Points, in no order, along strands that fork, close into loops and pass close to each other.
In the rows, zero is written as 100.
Points whose rows are less than 63.9 apart are linked; no others are. Some points are linked to none.
Q234: 121,102,100,79,92,137,97,131,108,104,96,106,118,110,111,108,118,96,112,93,79,69,117,109,90,93,75,97
Q683: 72,99,134,99,97,88,109,80,94,113,107,123,98,68,120,102,102,107,103,107,131,92,102,89,101,93,110,88
Q15: 100,101,81,116,113,101,77,125,129,98,87,66,106,121,85,84,99,109,85,65,88,118,112,114,100,108,90,132
Q977: 101,114,90,116,85,79,126,82,83,125,81,93,104,105,111,86,120,95,108,112,97,86,129,76,88,98,79,98
Q278: 129,103,106,81,87,96,112,103,93,99,88,94,114,99,117,110,91,68,110,127,66,109,90,108,117,89,83,87
Q37: 103,79,127,79,78,91,90,107,104,116,104,99,81,98,101,120,138,114,90,113,127,66,107,104,115,88,91,108
Q991: 108,112,103,101,86,90,119,90,86,113,109,69,108,104,97,84,103,85,113,104,86,101,93,93,113,124,85,137
Q581: 115,98,87,100,105,133,90,118,111,100,94,78,93,116,77,75,98,113,88,108,84,99,103,130,100,116,98,125
Q22: 104,88,102,82,86,104,117,102,89,109,116,94,81,77,77,85,118,98,84,133,124,79,89,116,98,96,110,107
Q861: 83,122,84,122,128,101,110,87,104,97,108,102,108,123,125,102,88,108,109,82,107,97,106,85,79,115,94,107
Q548: 134,96,115,79,72,93,96,119,104,95,79,107,114,110,120,120,112,84,110,118,62,105,116,112,124,84,87,91
Q873: 94,90,115,118,114,105,85,113,104,87,125,128,104,51,84,96,85,89,74,95,80,92,76,108,104,101,110,88
Q539: 119,101,94,99,111,72,87,89,98,98,76,110,103,116,99,116,72,95,114,104,103,136,100,72,107,77,97,71
Q129: 111,101,73,101,94,100,118,100,95,97,120,91,89,96,76,91,112,97,70,131,108,94,100,110,81,109,111,100
Q726: 75,119,126,95,127,111,96,106,91,109,86,105,119,113,122,107,79,139,89,97,99,72,119,77,81,79,88,98
Q399: 102,118,96,98,134,106,79,112,112,105,96,98,114,147,101,124,69,111,107,73,85,95,114,82,88,86,83,97
Q493: 121,89,89,88,101,116,93,125,101,103,97,131,108,100,102,122,102,75,114,97,89,92,99,94,91,100,90,63
Q99: 103,89,79,91,123,100,76,102,90,80,100,111,93,107,84,102,61,95,108,92,112,130,81,98,98,99,125,70
Q107: 134,107,70,91,88,113,100,103,134,92,86,95,99,111,89,111,89,60,113,105,68,118,109,122,119,73,104,95
Q393: 94,103,97,98,109,104,89,84,110,100,105,85,86,120,98,84,97,117,119,74,128,103,95,96,100,116,104,124
Q798: 97,103,113,100,103,111,92,90,98,117,104,96,91,66,69,49,81,107,96,103,89,88,95,108,117,99,100,103
Q609: 84,122,106,109,137,122,91,103,81,108,82,93,106,147,103,98,81,137,91,95,96,96,125,96,76,102,85,106
Q300: 92,103,95,115,100,107,116,115,90,122,100,103,112,111,96,102,129,95,105,92,85,82,113,89,98,122,76,111
Q272: 85,106,106,97,103,124,111,84,87,110,75,109,106,122,129,71,106,122,140,105,118,101,123,96,96,116,95,95
Q627: 116,96,84,105,86,55,81,106,116,94,90,84,93,111,91,98,94,97,88,90,98,110,123,82,100,83,96,114
Q17: 108,87,114,81,75,97,103,105,95,118,117,112,81,55,80,91,118,81,86,118,115,78,93,114,104,95,128,75
Q980: 97,123,119,110,125,103,97,101,114,86,91,90,112,116,113,94,69,103,101,93,61,118,99,113,114,94,77,108
Q686: 97,97,120,92,85,93,97,85,126,106,121,81,81,94,87,82,124,113,106,95,139,82,99,112,116,90,120,146
Q425: 114,96,96,97,86,127,93,111,122,98,88,82,110,102,88,63,104,92,108,99,75,106,109,120,119,104,94,132
Q546: 88,90,104,79,97,107,96,93,74,116,92,118,89,89,96,89,100,105,122,102,147,87,105,94,93,102,115,66
Q4: 94,133,90,92,118,135,135,91,79,98,112,97,129,118,126,111,91,91,101,121,99,95,96,110,64,102,110,88
Q349: 76,110,112,103,135,112,88,99,76,88,102,97,110,135,113,117,63,141,82,105,113,106,110,95,89,93,100,103
Q705: 110,96,86,101,104,125,73,129,116,98,86,72,101,147,95,99,113,104,101,71,79,116,116,118,110,118,87,137
Q874: 92,121,91,98,113,132,127,107,77,120,115,101,122,111,115,105,106,101,97,118,97,81,94,106,77,128,96,92
Q616: 88,88,99,110,94,125,100,85,109,101,80,108,82,84,97,68,132,140,113,103,113,85,112,121,104,107,107,103
Q485: 94,113,96,91,98,99,116,86,83,103,106,105,106,115,117,102,89,92,136,96,132,97,98,89,91,105,104,93
Q658: 104,93,108,93,89,110,88,91,109,88,90,101,95,62,82,49,87,108,112,101,83,110,91,103,118,96,113,100
Q827: 97,85,91,117,94,81,74,113,113,103,94,93,97,83,75,92,91,83,101,71,77,139,80,93,127,114,97,104
Q461: 100,73,122,103,92,107,77,120,89,98,77,132,91,59,98,100,110,104,89,106,87,96,91,115,109,110,109,64
Q352: 116,89,116,69,92,111,86,110,117,87,127,108,101,69,108,107,82,97,110,80,120,78,75,105,115,84,107,104
Q862: 82,102,87,78,95,115,103,89,75,125,102,112,101,110,105,101,93,87,129,102,156,83,103,76,75,98,112,77
Q769: 97,88,101,118,102,69,75,100,118,84,105,95,91,86,100,106,79,94,89,73,95,135,77,93,115,100,100,102
Q435: 84,107,107,117,118,71,107,68,106,91,80,97,88,119,119,91,89,134,90,95,119,110,112,80,88,87,108,117
Q285: 116,114,84,92,97,86,100,108,106,112,116,72,112,106,87,114,73,61,102,97,89,98,86,79,105,96,79,115
Q219: 106,121,90,107,103,103,106,86,134,91,107,91,115,106,120,86,86,87,135,74,93,89,98,93,98,91,93,123
Q92: 71,88,105,92,104,108,96,120,79,92,92,131,116,125,127,137,90,122,104,100,140,110,100,87,86,93,114,63
Q94: 124,119,91,88,105,113,89,95,139,99,99,89,114,122,124,103,90,92,141,74,91,82,111,98,95,78,88,128
Q906: 89,122,104,116,95,101,122,77,96,115,112,76,106,90,92,69,93,92,103,107,84,81,94,89,108,121,83,129
Q103: 93,107,93,102,82,105,130,59,89,108,101,92,88,83,103,58,118,104,123,121,119,93,100,106,94,118,111,108
Q643: 85,88,86,110,107,103,98,100,97,104,118,131,95,66,89,94,107,80,116,82,102,103,94,98,88,111,118,69
Q223: 75,128,94,110,113,100,128,66,84,98,104,102,115,108,127,94,89,125,107,121,128,100,106,87,72,109,107,92
Q828: 114,79,103,91,69,90,86,109,121,80,112,89,100,77,91,87,105,82,100,84,86,114,79,114,129,116,108,132
Q742: 101,114,96,129,115,102,100,105,132,64,95,108,109,88,122,119,85,78,73,86,51,142,96,132,98,96,104,87
Q826: 84,86,112,111,98,106,80,102,107,120,116,92,63,106,57,98,136,115,99,84,129,86,98,113,114,104,122,109
Q189: 115,109,87,107,106,101,111,115,113,91,88,100,102,132,109,123,113,75,103,87,69,116,113,115,88,105,98,99
Q631: 112,82,124,99,93,80,85,124,95,101,88,113,106,77,84,112,86,92,78,104,62,98,84,94,124,90,73,89
Q666: 96,83,97,106,103,114,98,101,105,94,78,123,87,92,102,83,127,142,98,109,106,102,118,115,99,106,105,77
Q166: 80,90,100,109,109,97,92,93,108,111,117,110,72,85,84,94,131,109,105,87,130,83,100,105,97,109,123,98
Q559: 64,119,126,94,133,110,90,104,68,103,105,97,123,113,102,102,58,136,91,99,113,86,106,77,97,82,98,99
Q555: 104,104,86,110,101,86,91,99,80,123,106,78,95,103,62,87,90,68,101,94,92,107,94,76,115,123,93,105
Q582: 96,86,128,100,97,108,99,96,90,86,76,114,95,84,110,89,106,144,85,127,102,105,95,121,104,103,106,91
Q82: 98,94,99,103,126,126,91,116,90,79,96,112,96,131,112,125,109,101,99,80,77,140,93,130,94,129,110,79
Q860: 85,134,94,100,135,129,109,102,92,89,108,108,127,108,104,111,66,103,75,107,77,107,113,102,75,72,107,70
Q34: 101,89,106,83,99,96,89,102,81,125,82,112,93,99,92,98,91,109,106,102,119,88,114,78,88,85,99,58
Q372: 123,107,105,66,86,97,113,97,87,104,87,91,111,129,136,123,102,81,115,120,112,99,110,106,89,90,99,95
Q633: 86,97,118,86,115,129,96,109,95,84,128,126,110,67,111,101,81,112,80,105,101,79,82,109,88,92,106,79
Q237: 124,100,77,96,96,80,87,108,122,106,91,102,106,97,77,109,80,82,91,104,82,95,115,79,93,62,94,82
Q77: 114,112,68,106,86,117,118,91,124,86,108,75,113,81,89,67,89,67,110,113,82,111,93,115,101,101,115,117
Q672: 100,95,80,120,88,71,101,91,125,77,126,72,99,101,118,100,97,82,87,87,114,124,84,111,93,110,107,132
Q222: 64,93,135,101,100,87,99,87,83,103,109,134,97,76,123,100,104,100,121,86,122,105,83,92,116,106,115,81
Q199: 107,105,116,85,108,108,96,103,83,94,76,110,103,122,114,99,78,115,98,117,102,106,116,106,94,88,105,72
Q148: 127,93,82,91,87,104,100,96,106,92,82,109,99,107,111,96,102,80,139,104,83,123,113,100,105,102,106,88
Q415: 94,81,112,84,70,89,103,110,90,121,106,88,80,111,78,133,154,113,89,131,125,72,102,106,111,89,88,103
Q790: 124,104,94,94,97,113,106,93,95,92,68,102,94,114,101,106,97,71,126,106,67,144,102,119,111,103,109,68
Q503: 119,107,100,85,100,126,96,133,96,123,84,93,109,130,104,115,117,106,94,102,87,59,126,102,82,93,77,96
Q449: 115,111,104,107,115,121,82,125,142,86,100,93,122,102,95,104,76,93,90,83,66,88,90,115,110,76,78,110
Q48: 104,84,81,114,123,88,80,108,92,87,101,122,89,98,95,107,83,88,106,89,100,133,89,90,82,108,117,64
Q297: 103,99,122,56,80,100,99,119,56,132,97,98,104,86,94,114,88,114,81,126,115,83,96,87,93,79,92,77
Q58: 113,100,97,97,101,81,79,111,103,116,92,94,101,98,67,94,78,107,73,104,97,73,115,82,84,64,103,85
Q442: 101,86,103,115,97,58,88,91,118,81,98,107,77,79,100,98,85,96,93,79,112,118,91,87,109,91,121,104
Q38: 100,111,83,118,122,115,112,111,118,98,117,100,122,106,104,104,87,80,101,83,57,104,93,102,93,111,85,97
Q402: 111,95,81,103,80,89,104,99,140,72,114,78,113,89,108,88,90,76,107,86,90,130,78,115,113,112,105,136
Q447: 94,94,88,122,65,88,104,100,103,106,101,85,104,115,78,106,146,102,104,105,112,95,114,100,109,113,85,142
Q152: 107,97,79,92,98,114,103,104,93,111,88,126,106,94,101,100,109,67,139,100,94,91,104,92,87,99,101,58
Q238: 104,97,87,115,93,61,104,99,101,100,97,100,89,104,110,114,102,83,101,91,95,107,111,73,93,106,93,105
Q299: 100,90,131,104,104,106,79,108,114,89,105,92,93,84,93,92,95,129,75,95,98,88,86,112,127,97,98,130
Q9: 116,98,97,83,92,84,100,95,102,93,119,87,88,94,95,97,89,100,91,101,129,95,91,97,91,97,120,106
Q768: 56,121,97,100,120,115,120,82,70,99,97,99,127,117,131,108,77,110,99,125,126,96,108,74,75,85,113,87
Q432: 118,113,101,96,116,105,81,107,125,95,89,92,111,126,115,116,80,105,115,70,86,88,113,87,103,75,87,110
Q226: 92,117,101,109,114,101,98,83,130,92,102,111,122,85,115,96,66,99,121,80,94,94,88,83,104,75,87,102
Q74: 124,97,103,77,86,114,101,112,82,110,100,88,100,122,111,99,113,99,129,107,100,96,97,107,107,114,85,112
Q579: 104,112,92,101,94,106,130,68,82,96,111,83,96,86,101,60,94,97,104,131,94,110,90,111,95,115,112,110
Q209: 111,82,114,80,74,106,83,102,109,84,100,92,92,82,93,91,94,95,125,80,84,135,80,107,137,118,108,114
Q756: 124,97,119,92,83,80,98,122,104,78,88,99,113,119,120,130,115,85,95,105,64,109,113,114,113,98,89,115
Q33: 130,102,76,95,91,107,99,113,145,68,87,99,113,103,100,107,109,68,96,98,56,122,114,147,113,81,117,93
Q472: 106,82,85,110,94,101,104,124,112,90,97,108,96,114,99,110,133,92,105,89,84,110,113,112,93,124,97,102
Q97: 93,94,108,113,110,91,104,88,78,98,82,110,97,103,99,78,94,120,104,112,91,122,105,92,106,114,95,90
Q10: 108,97,116,70,73,84,96,104,81,126,97,95,105,100,117,114,113,95,119,105,111,74,108,83,106,99,73,101
Q728: 80,85,83,126,99,70,98,94,130,91,116,98,75,116,92,122,134,111,95,75,128,111,84,98,96,116,107,127
Q983: 107,93,133,64,80,98,93,110,97,119,112,95,98,91,109,106,118,102,110,98,121,66,94,104,122,96,85,122
Q330: 106,125,90,105,119,111,121,99,104,83,96,102,105,119,106,137,91,74,85,86,63,122,112,122,83,90,101,79
Q572: 98,99,86,125,101,69,104,74,108,96,88,111,82,106,113,92,107,125,103,86,138,104,119,78,84,92,111,100
Q259: 83,117,92,109,124,120,103,93,106,97,96,118,110,109,122,92,90,113,111,98,101,100,121,97,73,99,112,81
Q492: 105,76,99,104,94,55,72,100,121,89,94,99,81,95,87,99,101,107,85,76,127,107,106,86,108,83,114,118
Q117: 60,98,110,109,102,93,106,76,81,109,101,118,89,96,115,87,106,103,136,89,136,110,92,86,108,121,117,90
Q891: 93,107,80,125,105,64,99,88,106,114,112,90,99,101,94,110,84,73,120,74,108,101,101,57,91,102,85,106
Q141: 81,102,115,92,113,105,109,94,75,91,138,97,96,107,110,123,85,126,87,119,139,94,71,99,95,114,113,102
Q703: 128,111,86,88,108,120,100,91,88,111,75,86,93,127,83,102,84,66,129,108,63,131,105,113,109,100,99,86
Q571: 101,89,109,123,97,93,88,96,121,71,85,116,98,69,106,88,94,118,94,94,73,126,92,106,114,98,116,99
Q507: 105,110,111,75,100,111,98,107,91,119,118,91,106,88,91,93,80,111,86,108,115,58,100,94,96,79,97,88
Q85: 94,87,106,93,96,82,90,89,98,97,110,92,68,104,97,87,109,115,118,77,128,110,95,100,124,109,120,120
Q24: 102,108,84,95,95,72,97,89,91,120,109,79,92,100,73,103,82,70,119,87,101,108,88,63,104,101,88,104
Q825: 92,89,94,100,94,90,108,75,80,100,102,104,87,104,105,89,95,90,139,99,136,119,91,84,100,122,123,86
Q122: 86,110,102,111,114,94,103,95,112,101,109,104,117,104,107,112,87,102,108,70,107,83,109,80,90,94,86,96
Q549: 116,92,120,79,79,98,88,114,119,102,119,112,105,64,89,112,96,87,100,90,115,59,97,99,104,76,105,89
Q233: 83,89,123,97,108,98,100,94,85,93,131,95,88,89,92,110,98,122,78,112,121,103,66,110,113,109,105,104
Q837: 71,110,104,107,118,113,123,91,92,101,123,118,112,93,115,112,103,125,83,99,123,74,98,94,79,100,100,102
Q28: 124,112,100,93,108,116,93,120,100,109,82,81,101,148,92,107,108,102,91,92,78,85,132,110,90,95,91,108
Q852: 92,80,108,107,83,65,90,83,105,94,110,83,64,91,80,87,125,109,96,88,124,117,90,106,124,107,122,133
Q90: 98,93,133,93,82,70,112,87,88,102,110,80,80,85,95,97,109,107,86,122,116,93,91,105,119,102,103,123
Q351: 93,104,120,100,79,70,111,101,106,124,124,95,94,91,98,114,121,75,110,88,119,72,108,83,114,96,96,127
Q760: 89,93,75,124,109,89,102,86,110,99,101,117,83,75,81,75,112,106,84,103,101,95,111,102,83,99,109,99
Q671: 103,112,96,102,125,133,85,116,127,95,109,102,125,99,95,95,72,89,110,76,64,102,78,106,114,99,80,105
Q347: 83,96,135,100,114,112,85,114,100,95,126,120,110,65,102,103,91,89,95,85,93,89,73,111,120,115,100,97
Q694: 118,94,99,90,120,92,79,95,97,73,87,100,89,114,103,97,54,117,94,106,117,131,94,97,95,89,130,79
Q389: 92,127,88,112,141,119,115,92,100,82,116,107,113,118,107,125,72,82,77,93,80,127,106,122,71,87,123,72
Q459: 68,127,91,126,116,105,139,60,92,106,87,101,105,96,124,81,110,121,95,119,106,95,121,98,80,103,100,95
Q84: 118,116,79,94,80,75,114,96,102,114,119,78,113,93,88,105,88,59,91,111,99,71,100,83,95,91,95,117
Q927: 116,86,98,93,80,118,88,111,123,88,89,124,109,72,102,86,109,86,126,96,82,89,109,106,110,86,94,80
Q514: 98,74,118,129,100,94,79,114,92,89,75,126,88,98,106,117,133,132,79,99,81,121,95,116,112,114,101,101
Q904: 85,90,123,101,86,66,104,102,90,110,128,107,81,87,103,121,126,87,101,85,112,96,85,90,122,112,110,112
Q2: 102,108,123,99,91,86,101,93,87,104,118,78,99,95,87,97,78,84,105,92,97,104,73,95,123,115,83,131
Q105: 101,107,95,93,112,110,103,110,87,111,126,90,96,97,76,100,89,111,70,115,102,80,91,92,84,104,104,101
Q379: 103,94,133,101,105,82,81,108,100,94,97,115,104,66,99,113,72,104,71,104,81,100,83,90,110,75,91,88
Q357: 91,94,101,135,117,84,90,89,120,85,85,96,90,112,108,82,89,132,83,88,97,113,114,98,101,96,97,120
Q407: 111,102,113,94,106,115,95,99,80,93,71,108,103,135,118,93,91,107,119,105,89,127,117,126,104,98,108,79
Q735: 110,87,93,94,102,133,102,116,87,84,101,111,95,127,111,108,125,94,117,91,79,123,95,118,101,131,107,99
Q196: 90,96,84,128,97,61,107,82,107,91,105,116,88,80,94,85,109,103,87,91,115,104,120,83,78,92,118,112
Q773: 114,100,55,105,106,130,83,109,139,93,98,95,95,106,78,64,97,96,103,75,100,98,108,115,87,99,117,104
Q741: 86,78,110,106,100,67,83,112,91,98,122,107,76,89,87,125,109,95,77,82,106,112,76,88,111,113,115,101
Q879: 106,93,99,95,82,74,102,104,116,99,127,91,95,86,88,99,104,82,89,91,120,80,93,100,103,98,107,133
Q870: 113,108,98,82,75,88,114,93,88,115,83,95,109,112,125,103,114,91,119,114,105,81,129,87,93,94,84,97
Q293: 89,92,84,130,102,68,114,91,132,83,122,81,90,108,102,107,116,106,73,86,124,111,94,106,91,104,101,137
Q367: 120,106,91,113,99,105,104,121,140,73,90,103,109,89,104,115,99,69,80,92,46,132,92,141,108,90,99,97
Q134: 129,98,113,80,92,112,110,104,78,96,111,87,96,115,114,111,102,97,101,118,116,91,79,104,101,116,99,112
Q144: 123,90,104,100,84,85,97,120,122,79,94,100,112,97,109,118,102,83,75,107,69,120,95,121,112,90,95,109
Q749: 89,91,102,86,102,102,88,105,84,109,80,131,112,111,114,122,86,109,108,103,126,92,106,71,87,84,103,60
Q770: 97,100,126,103,110,83,95,112,95,93,106,97,104,102,111,120,96,128,68,97,92,90,93,87,105,99,83,113
Q318: 94,74,92,117,90,80,88,104,119,84,117,95,71,113,78,134,140,112,77,98,132,100,82,111,93,114,108,117
Q737: 93,100,87,129,113,101,101,88,108,96,95,99,90,98,91,62,107,131,87,100,94,107,111,107,85,109,109,109
Q676: 111,84,108,85,81,91,90,109,110,110,104,110,89,57,82,93,98,91,86,105,116,76,98,104,96,72,115,84
Q100: 99,114,99,104,103,102,125,77,86,82,110,102,100,88,120,79,76,92,104,125,104,123,89,111,90,107,120,91
Q160: 113,104,84,97,90,89,124,88,75,107,90,87,87,130,107,125,138,115,90,147,121,99,108,103,79,105,96,101
Q691: 86,85,98,116,91,95,100,107,97,115,103,125,91,67,78,86,121,71,126,76,78,103,92,95,113,117,101,85
Q448: 97,87,138,56,92,111,93,116,61,120,86,106,110,78,100,105,89,111,94,124,108,84,91,96,117,94,77,76
Q202: 110,123,97,72,104,105,118,80,76,112,78,72,109,136,125,98,87,119,109,132,126,93,121,98,81,92,103,98
Q778: 99,89,107,94,81,95,102,92,115,94,110,81,78,103,90,100,117,134,83,114,136,71,89,114,109,88,100,130
Q307: 99,93,86,112,82,79,119,94,90,108,94,85,88,126,88,116,149,115,95,126,109,106,111,102,96,116,85,115
Q309: 113,100,114,86,112,94,74,112,89,100,93,96,102,89,85,104,68,120,69,112,94,95,98,90,96,74,99,84
Q159: 103,83,121,113,118,92,76,121,87,86,90,109,101,99,104,109,98,120,81,99,84,113,90,97,110,109,95,94
Q702: 77,120,113,135,132,82,107,89,93,90,99,100,116,99,119,108,83,111,67,103,71,123,109,88,95,92,88,98
Q656: 104,98,108,99,114,114,102,107,79,92,77,121,103,125,113,117,95,92,112,101,71,141,102,124,109,109,101,73
Q723: 95,107,136,92,110,92,89,104,90,102,80,102,109,113,117,112,89,143,72,103,107,79,113,88,108,84,77,108
Q510: 95,63,99,106,84,96,80,110,109,108,99,99,65,109,63,103,138,103,107,74,115,104,103,102,124,120,118,117
Q394: 103,107,111,106,122,103,101,106,106,91,103,90,106,121,119,103,86,117,72,95,80,108,90,112,99,102,90,119
Q397: 107,102,97,86,98,103,85,91,112,100,88,89,94,117,105,87,93,106,143,72,125,88,113,82,104,96,98,116
Q712: 81,97,115,95,103,115,114,85,72,92,83,116,95,84,117,78,91,133,87,142,124,114,97,114,95,101,113,85
Q119: 91,101,80,114,91,112,110,89,105,120,96,113,106,87,84,85,118,70,141,82,74,101,104,74,105,115,88,93
Q359: 86,103,107,70,81,100,122,98,72,131,94,94,113,72,114,100,91,109,86,125,116,77,103,85,81,76,84,78
Q647: 103,72,90,127,85,83,94,118,103,92,76,120,88,104,96,111,148,112,86,103,87,108,112,109,104,115,100,90
Q431: 108,103,109,100,79,80,109,109,95,108,86,104,112,86,100,109,96,81,90,118,70,96,99,86,117,91,73,92
Q878: 79,101,122,96,95,79,103,80,105,106,90,125,105,63,120,93,85,104,103,93,115,84,104,77,101,66,100,73
Q875: 88,88,95,110,117,75,82,101,87,96,119,112,86,87,83,119,93,86,85,80,114,121,77,83,92,111,116,76
Q886: 77,108,94,86,114,134,108,103,73,109,129,100,98,114,101,122,98,116,99,104,145,80,81,98,80,118,104,91
Q271: 75,101,101,107,108,107,131,71,71,83,100,116,100,94,132,85,96,113,104,137,118,124,82,115,96,113,115,92
Q409: 99,79,92,104,76,72,111,87,94,105,106,93,81,110,83,124,150,108,83,124,127,90,100,98,104,101,94,110
Q465: 103,103,107,93,86,79,102,82,115,108,90,111,109,59,104,98,90,89,99,107,105,75,108,77,102,54,89,85
Q104: 95,90,117,111,75,56,104,77,97,115,112,81,68,92,83,94,125,99,84,115,127,108,97,99,121,95,109,138
Q462: 84,115,106,131,133,100,104,96,115,67,104,111,110,96,128,106,83,104,67,91,55,136,102,118,96,93,102,95
Q229: 114,124,84,83,110,102,133,83,95,98,113,83,115,120,119,115,94,92,99,116,109,91,100,86,70,103,108,104
Q856: 69,99,104,97,119,115,102,97,85,90,142,120,105,64,102,102,92,103,77,100,117,92,76,105,84,100,124,82
Q914: 104,115,89,101,116,122,115,103,84,117,101,94,108,117,101,97,100,92,116,101,81,86,108,91,83,121,83,104
Q887: 99,83,67,115,105,117,83,118,135,89,112,102,96,93,67,73,116,109,83,74,108,95,109,115,89,104,117,108
Q859: 127,116,73,101,94,100,104,110,121,119,85,87,122,98,66,102,85,70,88,120,66,84,117,89,93,60,86,86
Q83: 96,84,123,97,98,104,87,103,106,91,123,93,76,94,77,105,112,133,70,110,121,78,71,118,117,100,109,115
Q531: 98,121,105,93,117,121,112,99,95,95,89,119,118,113,118,110,83,109,94,109,92,102,117,107,75,81,108,69
Q197: 99,95,114,94,90,95,93,99,79,126,74,118,106,89,104,95,102,86,130,103,94,104,108,77,120,96,72,70
Q371: 109,127,108,102,128,121,91,110,98,108,74,96,102,140,102,96,90,123,94,87,72,81,137,103,84,92,87,100
Q506: 105,100,102,104,97,78,91,98,90,115,69,120,103,97,94,120,84,87,125,109,92,116,95,67,124,82,77,62
Q588: 100,112,51,115,85,116,115,101,121,103,109,88,113,94,84,84,120,52,127,93,72,121,98,103,91,130,101,122
Q422: 108,99,101,79,94,123,108,99,79,103,88,92,95,125,127,86,114,111,145,104,126,101,109,98,108,121,99,113
Q532: 109,92,97,104,85,89,94,92,127,97,83,121,104,67,98,82,90,90,108,106,89,103,109,90,108,74,94,79
Q896: 133,119,67,85,109,137,98,99,114,106,83,83,97,115,80,101,87,59,124,99,54,111,97,127,117,96,100,93
Q387: 132,111,104,59,89,124,103,105,84,99,77,98,102,125,126,112,111,89,122,125,88,105,124,133,98,87,101,86
Q358: 120,103,80,95,88,120,103,96,107,91,91,68,101,124,91,73,108,83,116,104,72,127,112,111,119,119,102,129
Q724: 91,96,89,105,94,109,103,99,101,125,87,126,111,81,99,93,107,73,147,94,94,95,108,79,103,101,79,71
Q279: 89,94,106,86,90,90,116,106,72,119,119,98,88,93,92,143,136,115,68,122,131,75,81,89,88,88,97,82
Q241: 68,130,91,85,123,133,117,100,67,93,106,97,136,131,125,121,68,103,100,118,118,103,106,95,67,88,121,84
Q900: 79,90,98,106,86,77,122,97,92,123,128,97,88,99,77,135,148,99,72,112,126,79,94,89,94,97,106,105
Q942: 62,100,105,124,121,118,108,75,92,97,115,126,91,90,103,102,122,135,87,100,130,88,99,105,90,118,98,90
Q438: 94,106,80,124,89,110,124,100,94,111,110,82,104,115,81,98,144,91,112,98,97,84,110,98,102,133,82,143
Q121: 101,111,64,114,91,109,116,105,102,114,107,86,115,119,88,94,128,53,116,90,94,101,106,94,84,133,88,136
Q302: 95,94,83,85,80,95,127,102,74,124,104,94,97,108,106,129,136,110,81,131,122,80,111,91,88,91,88,89
Q649: 107,108,77,118,98,115,104,114,120,99,108,76,117,106,81,84,96,92,67,100,89,93,102,123,93,108,96,131
Q256: 94,72,100,112,89,94,78,121,97,106,108,92,72,104,49,106,134,101,82,85,108,116,82,115,132,128,114,123
Q999: 113,110,85,97,129,132,79,113,118,92,84,89,89,145,95,96,102,102,113,60,76,117,109,115,96,120,97,106
Q356: 101,72,119,100,98,95,74,113,97,97,92,109,86,75,77,89,97,93,109,78,76,127,79,105,131,116,106,98
Q378: 95,88,87,108,108,107,109,101,102,84,131,121,96,70,98,91,110,91,96,99,111,97,86,109,78,108,125,83
Q965: 117,102,78,87,84,109,107,87,89,99,93,81,95,114,107,87,109,82,141,100,86,131,103,98,114,126,106,107
Q575: 114,100,98,84,104,89,85,95,102,85,101,93,93,110,104,97,66,114,99,102,132,107,93,95,90,84,113,95
Q333: 103,84,115,95,86,121,89,128,111,107,88,120,109,82,104,100,120,97,112,84,88,72,107,111,106,102,84,92
Q534: 100,107,114,85,100,106,112,97,85,110,94,98,112,78,109,91,90,110,76,126,100,77,101,98,91,85,90,78
Q185: 103,98,128,104,83,61,105,95,77,97,109,90,89,77,97,98,93,84,88,113,95,113,75,92,123,108,96,112
Q322: 114,99,70,100,74,110,108,105,109,107,104,88,111,77,74,81,108,58,118,110,73,111,95,108,109,116,104,111
Q522: 65,94,92,120,123,120,110,85,90,115,116,113,81,97,84,87,126,119,108,106,127,88,97,109,89,121,112,85
Q265: 106,89,99,109,83,106,94,85,120,76,81,100,95,79,99,52,99,124,102,103,77,122,103,109,118,99,111,111
Q320: 123,117,82,88,90,83,122,86,97,108,118,60,112,113,109,107,95,79,102,113,108,85,100,88,79,103,102,126
Q49: 91,98,97,92,89,130,106,74,105,113,75,104,93,98,122,62,125,125,130,103,120,87,128,103,101,99,99,109
Q262: 107,97,120,81,104,112,96,110,100,86,118,104,112,82,107,111,73,89,112,95,99,91,73,106,109,103,95,102
Q446: 106,91,114,102,103,107,72,127,137,89,109,92,117,76,82,94,79,92,66,82,71,91,79,117,118,93,82,118
Q289: 100,96,100,83,112,129,97,121,93,98,114,127,117,79,109,116,92,96,100,99,93,80,91,101,84,99,98,57
Q452: 108,103,95,87,97,98,102,119,103,103,102,103,103,103,110,128,112,112,92,95,115,75,112,88,81,81,93,89
Q625: 94,95,84,122,95,66,80,104,97,111,97,81,84,95,56,87,94,73,89,88,91,130,93,82,114,113,96,105
Q366: 110,108,95,80,89,95,118,85,67,111,74,88,101,127,120,115,111,120,93,142,125,100,119,101,81,95,102,93
Q846: 129,105,60,102,91,115,89,107,136,100,91,91,101,110,78,87,93,71,110,96,84,96,111,110,94,83,110,104
Q400: 89,119,80,124,103,83,128,66,89,115,91,86,99,113,110,85,121,110,98,115,96,94,123,85,80,118,100,114
Q306: 77,114,131,120,115,87,114,79,96,96,96,107,117,92,122,96,85,119,86,113,83,112,99,90,104,105,85,115
Q590: 77,116,106,111,91,107,130,71,90,126,108,91,91,75,90,60,120,97,118,105,104,89,99,93,112,120,101,121
Q812: 100,118,106,119,124,112,103,88,134,77,87,113,117,99,125,96,67,106,114,86,66,114,90,110,115,82,93,98
Q599: 124,89,99,82,57,86,104,115,93,95,103,85,110,97,89,103,118,73,110,128,88,105,106,114,124,104,86,137
Q254: 99,94,130,92,109,110,85,99,97,91,95,104,95,89,105,84,88,135,97,108,111,88,90,109,109,99,99,103
Q788: 89,84,115,124,106,82,84,99,104,82,108,133,89,51,101,91,95,100,75,91,88,109,84,107,106,95,119,86
Q411: 102,116,92,106,137,118,77,112,116,104,76,93,107,143,97,99,86,117,98,65,71,107,130,107,95,97,91,98
Q679: 96,102,101,117,104,105,89,134,128,93,113,83,117,96,81,94,95,105,60,85,88,88,102,122,101,99,87,132
Q844: 112,89,111,81,107,104,94,116,87,88,126,90,99,128,123,135,89,104,103,95,126,107,77,95,99,114,103,106
Q727: 70,96,104,78,104,120,106,115,76,102,115,119,112,106,118,133,97,112,100,103,143,78,86,94,83,97,104,74

A piece is all that can be reached along the links. How many separate loops has the piece of each point below (a circle has one, a figure eight two, a Y none), and how many tips (points with one link)?
Q189 | loops 3, tips 8
Q837 | loops 0, tips 2
Q539 | loops 1, tips 1
Q549 | loops 0, tips 2
Q279 | loops 3, tips 4
Q48 | loops 1, tips 0
Q737 | loops 1, tips 0

How many points has the smallest loop of links through each point below? Write 0 if it is on no loop.
Q399 | 16
Q983 | 19
Q647 | 17
Q625 | 10
Q152 | 10
Q330 | 11
Q506 | 0
Q671 | 0
Q741 | 10
Q435 | 6
